Each row is a point on a landscape with many valleys, with its height.
A ball rolls from a point to the lowest of its 3 nearest points, and stops where none of them is lower. Distance is the straight distance between rows; heights are no part of it.
Z779 h=34.3: 4.480 5.809 -4.656 -4.762 -2.142 0.127 -1.636 -2.172 4.071
Z797 h=29.2: 5.989 7.041 -5.254 -4.693 -3.317 0.438 -2.713 -3.073 3.226
Z247 h=23.7: 0.678 6.480 -5.045 -2.881 -3.513 -0.993 -0.896 -3.062 4.290
Z364 h=41.5: -4.831 2.053 -0.532 0.634 0.778 -2.099 0.644 -0.295 2.465
Z397 h=20.1: 3.243 7.897 -5.548 -3.394 -4.146 -0.467 -2.097 -3.748 3.933
Z686 h=5.7: -0.985 -1.518 0.896 -0.350 1.396 0.708 1.462 0.822 0.400
Z730 h=21.5: 2.164 -0.295 -0.801 -3.170 0.233 1.142 1.659 1.341 2.230
Z77 h=22.4: -3.020 3.808 -2.712 -1.602 -1.104 -2.307 0.335 -0.913 4.041
Z944 h=28.0: -4.224 0.556 0.230 0.565 1.248 -0.902 1.027 0.267 1.402
Z998 h=34.1: 0.669 -5.863 3.953 3.858 1.562 1.170 -0.522 1.496 -5.730
Z842 h=19.0: 3.736 2.143 -2.603 -4.392 -0.967 1.147 0.357 0.577 3.351
Z575 h=46.0: -4.718 5.329 -2.953 -1.219 -1.449 -2.677 -0.635 -1.815 4.352
Z934 h=8.4: 1.878 1.014 -2.477 -3.555 -0.163 0.779 1.142 0.008 3.252
Z205 h=19.1: -1.226 -4.827 3.904 4.078 1.813 0.415 -0.067 1.274 -4.979
Z655 h=10.7: 4.445 7.782 -5.780 -4.210 -3.176 0.176 -2.596 -3.408 3.716
Z785 h=7.8: -0.979 4.816 -3.567 -2.132 -1.974 -1.542 0.161 -1.854 4.627
Z910 h=45.0: 2.100 -3.080 1.353 -1.645 0.722 2.705 1.785 1.977 -0.221
Z324 h=28.9: -0.570 -5.089 4.800 5.745 1.421 0.037 -0.776 1.201 -6.793
Z771 h=41.1: -3.242 7.123 -4.559 -2.088 -2.845 -2.619 -0.981 -3.109 4.880
Z502 h=49.9: 1.208 -5.684 5.758 6.767 1.009 -1.005 -2.681 0.958 -8.380
Z731 h=8.0: 2.847 -6.317 3.298 1.014 1.211 3.418 0.066 2.901 -3.782
Z584 h=62.8: 2.251 -6.629 4.711 3.750 0.979 2.423 -0.325 1.969 -5.646
Z957 h=17.1: 2.388 3.733 -3.722 -3.873 -1.613 0.157 -0.135 -1.098 4.081
Z323 h=16.3: 0.934 2.504 -2.859 -3.430 -0.934 -0.047 0.878 -0.036 3.454
Z893 h=37.4: 3.426 5.300 -4.555 -4.153 -2.986 -0.142 -0.960 -2.558 3.985
Z590 h=33.8: -1.263 -3.639 2.718 1.915 2.219 0.701 1.278 0.987 -2.512
Z684 h=22.3: -3.060 -2.845 3.121 3.602 1.904 -0.457 0.755 0.760 -2.780
Z776 h=35.7: -4.660 -1.929 3.159 3.663 2.378 -1.710 0.775 0.658 -2.734
Z543 h=50.8: -0.622 -4.305 5.607 6.721 1.377 -2.239 -2.164 0.318 -7.739
Z328 h=12.8: -0.694 3.510 -3.347 -2.803 -1.543 -0.835 0.517 -1.068 3.935
Z102 h=25.1: 4.687 3.705 -3.790 -5.103 -1.881 0.913 -0.590 -0.804 4.017
Z226 h=10.3: -2.562 -3.325 3.774 4.342 2.288 -1.044 -0.170 1.049 -4.387
Z164 h=41.3: -0.351 -3.708 2.417 1.235 1.432 1.380 0.852 1.668 -2.226
Z505 h=77.0: 3.851 -7.259 4.722 3.437 1.002 2.634 -0.773 2.823 -5.969
Z498 h=24.9: 0.225 -5.110 4.188 4.660 1.378 0.419 -0.082 1.265 -6.065
Z435 h=29.3: -0.235 -2.236 0.569 -0.609 1.353 1.859 1.626 1.506 -0.568
Z895 h=11.0: -3.567 0.072 0.177 0.531 1.342 -0.438 1.460 0.051 1.087
Z826 h=13.6: 0.982 4.100 -4.001 -3.494 -1.962 -0.793 -0.276 -1.686 4.301
Z868 h=28.1: -1.214 7.389 -4.655 -2.465 -3.143 -1.890 -1.460 -3.156 4.814
Z876 h=44.4: -5.114 3.325 -1.048 -0.340 0.363 -2.346 0.744 -0.882 2.920
Z576 h=49.0: 0.639 -5.083 2.763 1.465 1.501 2.008 1.201 1.999 -3.055
Z235 h=28.2: -0.278 -4.584 3.304 3.185 1.319 1.045 0.573 1.731 -3.504
Z969 h=32.0: 0.948 -1.841 -0.061 -2.212 0.607 1.786 1.247 1.710 1.105
Z622 h=29.7: 2.374 -1.786 0.000 -3.407 0.632 2.114 1.516 1.703 1.662
Z748 h=41.2: 1.389 -6.432 4.730 5.325 1.078 0.622 -1.327 1.642 -7.041
Z596 h=51.4: -2.418 -3.314 5.550 6.158 2.126 -1.875 -1.670 0.046 -6.644
Z624 h=33.1: -2.449 2.015 -1.783 -0.791 -0.138 -0.969 1.218 -0.576 3.340
Z770 h=40.9: -3.990 -1.168 1.729 1.539 1.835 -0.653 0.913 0.548 -0.344
Z940 h=38.9: -1.260 0.360 -1.120 -1.413 0.490 -0.273 1.337 0.060 2.165

For each start below, name every point that the ball comes to, in order.
Z590: Z684, Z226
Z576: Z235, Z205
Z622: Z730, Z934
Z969: Z730, Z934
Z876: Z77, Z785
Z957: Z826, Z785
Z164: Z235, Z205

For each start below, name the point where the ball stops.
Z584: Z205
Z502: Z205
Z910: Z686
Z575: Z785
